A landscape with many valleys, sampled at points; each row gives a point and its height.
From any point a ball takes the steepest step (drop divided by distance) to one of its 2 nearest points. It stops when none of these is lower. Distance is the straight distance between rows; heights are no part of it.
k36 (h 3.64): [146, 99, 145, 72, 133, 184, 128, 118, 124, 137, 140, 128, 99, 138, 164, 121, 140, 127, 95, 139]
k394 (h 4.94): [136, 137, 89, 119, 93, 93, 90, 85, 161, 154, 129, 185, 123, 88, 131, 141, 130, 122, 150, 132]
k398 (h 4.23): [124, 143, 97, 134, 99, 143, 184, 119, 94, 125, 100, 96, 170, 128, 125, 128, 152, 124, 96, 145]
k963 (h 1.98): [125, 142, 173, 117, 125, 105, 145, 112, 139, 106, 168, 114, 131, 132, 151, 137, 106, 152, 112, 136]
k410 (h 5.12): [189, 103, 134, 129, 173, 155, 111, 102, 124, 108, 129, 127, 124, 85, 157, 134, 170, 124, 102, 158]
k594 (h 4.42): [122, 140, 135, 154, 112, 107, 171, 155, 132, 101, 95, 93, 180, 139, 120, 101, 108, 145, 122, 137]
k119 (h 2.77): [152, 134, 140, 138, 177, 172, 147, 109, 104, 130, 167, 119, 119, 122, 125, 149, 163, 137, 87, 124]
k148 (h 3.06): [147, 119, 131, 154, 165, 123, 123, 176, 108, 120, 136, 119, 134, 134, 130, 105, 100, 122, 103, 115]
k568 (h 2.78): [108, 118, 135, 131, 153, 129, 80, 142, 103, 140, 177, 108, 104, 158, 113, 166, 102, 96, 144, 116]
k266 (h 2.65): [101, 129, 126, 115, 123, 121, 102, 118, 171, 163, 65, 172, 113, 119, 121, 103, 123, 92, 178, 92]
k955 (h 3.13): [141, 131, 113, 121, 110, 125, 173, 89, 90, 118, 108, 104, 146, 97, 129, 129, 157, 126, 88, 122]
k137 (h 7.26): [112, 112, 122, 111, 129, 110, 96, 131, 116, 143, 143, 131, 121, 139, 145, 127, 103, 108, 113, 110]
k183 (h 3.25): [116, 110, 121, 137, 141, 130, 57, 135, 120, 158, 160, 137, 87, 129, 113, 171, 122, 91, 167, 123]
k414 (h 2.67): [148, 131, 157, 159, 168, 126, 175, 123, 126, 77, 179, 107, 153, 104, 114, 131, 141, 164, 120, 132]
k205 (h 4.45): [187, 102, 141, 109, 158, 159, 134, 130, 115, 109, 90, 128, 103, 96, 153, 102, 160, 129, 121, 143]
k222 (h 1.41): [129, 123, 127, 106, 136, 130, 177, 82, 120, 108, 151, 116, 133, 113, 144, 138, 148, 141, 86, 112]
k75 (h 4.87): [127, 143, 107, 187, 95, 121, 96, 141, 159, 166, 98, 151, 101, 122, 107, 131, 137, 111, 181, 120]
k674 (h 4.54): [177, 139, 125, 138, 134, 103, 130, 146, 102, 119, 96, 143, 113, 97, 119, 110, 133, 129, 127, 119]
k342 (h 2.00): [141, 107, 163, 114, 166, 159, 130, 168, 128, 99, 177, 106, 126, 144, 142, 109, 94, 130, 111, 150]
k171 (h 2.46): [151, 119, 157, 141, 171, 116, 145, 165, 123, 91, 164, 109, 143, 122, 142, 108, 93, 139, 105, 136]
k245 (h 5.87): [126, 143, 68, 128, 112, 126, 129, 159, 124, 146, 73, 158, 159, 126, 107, 101, 131, 119, 151, 146]
k493 (h 3.22): [98, 107, 146, 146, 100, 141, 171, 98, 142, 125, 143, 119, 179, 108, 125, 142, 160, 198, 136, 137]
k551 (h 5.14): [103, 119, 135, 145, 144, 172, 156, 102, 125, 120, 189, 109, 128, 157, 133, 145, 151, 153, 116, 100]
k850 (h 3.27): [145, 182, 149, 110, 117, 87, 156, 91, 107, 117, 146, 120, 129, 114, 121, 152, 126, 134, 87, 130]
k579 (h 3.91): [165, 155, 134, 113, 136, 94, 139, 115, 96, 109, 133, 139, 115, 94, 125, 135, 129, 132, 98, 127]
k313 (h 4.88): [161, 111, 116, 159, 133, 151, 99, 114, 142, 143, 114, 141, 117, 129, 159, 129, 164, 133, 134, 118]
k543 (h 0.85): [107, 121, 171, 85, 143, 145, 106, 154, 146, 141, 81, 138, 86, 156, 134, 104, 112, 77, 156, 110]
k404 (h 1.89): [118, 114, 121, 150, 109, 137, 196, 113, 133, 87, 122, 102, 179, 111, 117, 128, 153, 178, 138, 145]
k909 (h 1.91): [94, 108, 179, 135, 127, 116, 101, 123, 130, 124, 180, 81, 141, 154, 142, 156, 94, 135, 158, 122]
k777 (h 4.98): [141, 151, 97, 151, 93, 146, 141, 137, 99, 153, 79, 116, 156, 136, 118, 125, 156, 126, 112, 137]
k340 (h 3.10): [129, 103, 154, 150, 124, 118, 196, 95, 132, 94, 140, 93, 179, 86, 131, 122, 145, 157, 116, 140]
k695 (h 3.95): [124, 117, 147, 156, 123, 112, 174, 132, 135, 105, 132, 84, 190, 118, 139, 111, 114, 149, 102, 138]
k444 (h 4.02): [147, 105, 128, 154, 159, 173, 115, 126, 111, 152, 140, 123, 122, 133, 150, 138, 154, 132, 96, 117]
k274 (h 3.23): [131, 131, 153, 88, 149, 169, 138, 113, 125, 117, 182, 126, 99, 147, 139, 143, 131, 140, 104, 137]
k160 (h 4.57): [88, 132, 126, 147, 116, 140, 144, 98, 136, 112, 174, 109, 163, 154, 115, 152, 134, 166, 119, 124]
k322 (h 6.19): [126, 153, 100, 149, 118, 97, 128, 153, 116, 113, 144, 146, 132, 131, 88, 139, 103, 136, 119, 128]
k578 (h 2.32): [98, 128, 156, 136, 149, 119, 90, 129, 115, 130, 188, 83, 142, 166, 123, 160, 87, 102, 127, 119]
k918 (h 0.93): [149, 148, 141, 141, 186, 144, 171, 95, 107, 101, 173, 105, 137, 107, 98, 142, 159, 139, 94, 129]
k475 (h 4.77): [89, 120, 123, 158, 102, 127, 144, 152, 138, 115, 116, 90, 178, 164, 123, 114, 107, 152, 139, 132]
k129 (h 7.02): [109, 107, 99, 120, 137, 117, 118, 129, 119, 134, 137, 121, 167, 134, 136, 121, 110, 117, 81, 120]
k19 (h 6.18): [144, 145, 121, 138, 113, 95, 113, 152, 139, 150, 117, 171, 65, 90, 116, 134, 123, 117, 157, 129]
k664 (h 2.66): [125, 133, 126, 92, 133, 149, 140, 85, 119, 128, 158, 141, 99, 136, 146, 154, 153, 146, 97, 110]
k760 (h 4.53): [159, 139, 147, 105, 136, 116, 147, 144, 119, 122, 83, 140, 93, 124, 139, 102, 126, 126, 129, 110]
k478 (h 3.71): [119, 108, 120, 162, 126, 132, 67, 154, 146, 162, 136, 132, 73, 116, 117, 147, 129, 88, 199, 123]
k55 (h 5.63): [194, 139, 159, 116, 141, 149, 101, 124, 124, 127, 133, 137, 103, 105, 148, 142, 147, 124, 109, 170]
k501 (h 3.51): [93, 122, 87, 109, 103, 115, 106, 128, 142, 163, 80, 157, 135, 132, 111, 100, 114, 101, 163, 105]
k684 (h 5.46): [130, 143, 98, 92, 137, 100, 87, 71, 147, 149, 136, 178, 122, 109, 122, 153, 145, 130, 112, 129]
k291 (h 4.27): [120, 135, 77, 118, 81, 109, 112, 107, 158, 165, 85, 175, 134, 102, 124, 111, 129, 120, 167, 127]
k199 (h 6.35): [92, 154, 73, 99, 99, 123, 101, 105, 115, 157, 133, 146, 164, 142, 120, 152, 133, 114, 109, 155]
k790 (h 5.37): [90, 122, 115, 135, 113, 121, 131, 143, 129, 123, 111, 130, 103, 169, 106, 121, 113, 128, 161, 87]
k378 (h 3.07): [159, 130, 160, 142, 154, 131, 177, 143, 106, 90, 151, 100, 131, 114, 141, 110, 127, 140, 110, 126]
k334 (h 1.68): [127, 136, 158, 109, 136, 133, 110, 129, 159, 155, 59, 162, 100, 134, 145, 103, 139, 93, 152, 102]
k405 (h 7.53): [145, 107, 138, 92, 112, 136, 88, 127, 164, 151, 109, 164, 76, 115, 158, 115, 124, 105, 164, 148]
k639 (h 5.51): [155, 135, 113, 169, 97, 136, 115, 116, 130, 161, 84, 133, 128, 133, 133, 129, 162, 129, 132, 114]
k43 (h 7.40): [116, 110, 123, 103, 117, 119, 92, 127, 128, 157, 128, 151, 82, 131, 143, 130, 118, 106, 149, 112]
k715 (h 3.97): [160, 104, 146, 75, 141, 174, 150, 144, 130, 113, 107, 129, 90, 134, 148, 97, 133, 132, 114, 136]
k11 (h 4.03): [69, 111, 132, 138, 93, 140, 131, 103, 137, 126, 152, 116, 177, 138, 117, 157, 142, 194, 151, 140]
k446 (h 6.29): [123, 143, 56, 125, 123, 136, 153, 158, 97, 117, 101, 135, 171, 128, 120, 121, 146, 128, 126, 166]
k897 (h 5.07): [67, 128, 124, 142, 93, 126, 133, 143, 141, 119, 95, 99, 149, 186, 104, 126, 111, 130, 175, 109]
k883 (h 3.61): [147, 149, 154, 161, 135, 106, 147, 175, 110, 127, 110, 109, 121, 140, 121, 108, 97, 121, 116, 113]
k345 (h 4.30): [99, 133, 127, 160, 115, 128, 95, 151, 147, 171, 89, 136, 79, 128, 98, 131, 133, 88, 192, 96]
k810 (h 2.59): [126, 171, 156, 127, 111, 83, 153, 96, 137, 108, 155, 106, 167, 121, 121, 147, 114, 154, 95, 144]
k538 (h 4.08): [130, 138, 142, 128, 137, 102, 134, 160, 131, 134, 77, 131, 126, 140, 125, 91, 105, 106, 121, 101]
k42 (h 5.88): [203, 120, 146, 117, 121, 150, 100, 135, 158, 117, 112, 140, 101, 111, 159, 115, 142, 117, 140, 174]
k975 (h 5.42): [127, 151, 95, 163, 106, 128, 111, 153, 147, 161, 64, 157, 141, 130, 94, 110, 134, 109, 168, 130]
k130 (h 6.70): [81, 120, 79, 108, 128, 137, 108, 103, 119, 145, 144, 118, 180, 149, 125, 143, 126, 112, 81, 138]
k164 (h 1.64): [122, 101, 157, 100, 144, 127, 130, 158, 139, 96, 148, 117, 107, 150, 153, 106, 88, 131, 135, 134]
k789 (h 6.46): [118, 154, 72, 124, 117, 103, 135, 155, 111, 107, 132, 143, 173, 131, 102, 130, 110, 131, 115, 161]
k388 (h 5.65): [119, 121, 121, 135, 142, 125, 125, 167, 125, 122, 120, 151, 72, 147, 106, 119, 113, 127, 161, 100]
k645 (h 5.92): [123, 139, 108, 136, 128, 96, 114, 158, 124, 119, 149, 169, 77, 115, 96, 144, 107, 127, 144, 118]
k739 (h 5.96): [125, 153, 75, 111, 111, 113, 87, 80, 142, 159, 122, 161, 164, 114, 117, 155, 152, 124, 108, 155]
k622 (h 1.33): [106, 105, 155, 88, 134, 125, 119, 157, 141, 112, 122, 118, 81, 162, 141, 109, 91, 105, 163, 117]
k70 (h 1.50): [107, 109, 205, 119, 131, 136, 124, 120, 146, 124, 182, 100, 142, 133, 159, 132, 113, 158, 139, 147]

Where does a ball stop that starts at each point below?
k388: k404
k55: k222
k130: k543
k446: k70
k674: k70
k42: k222
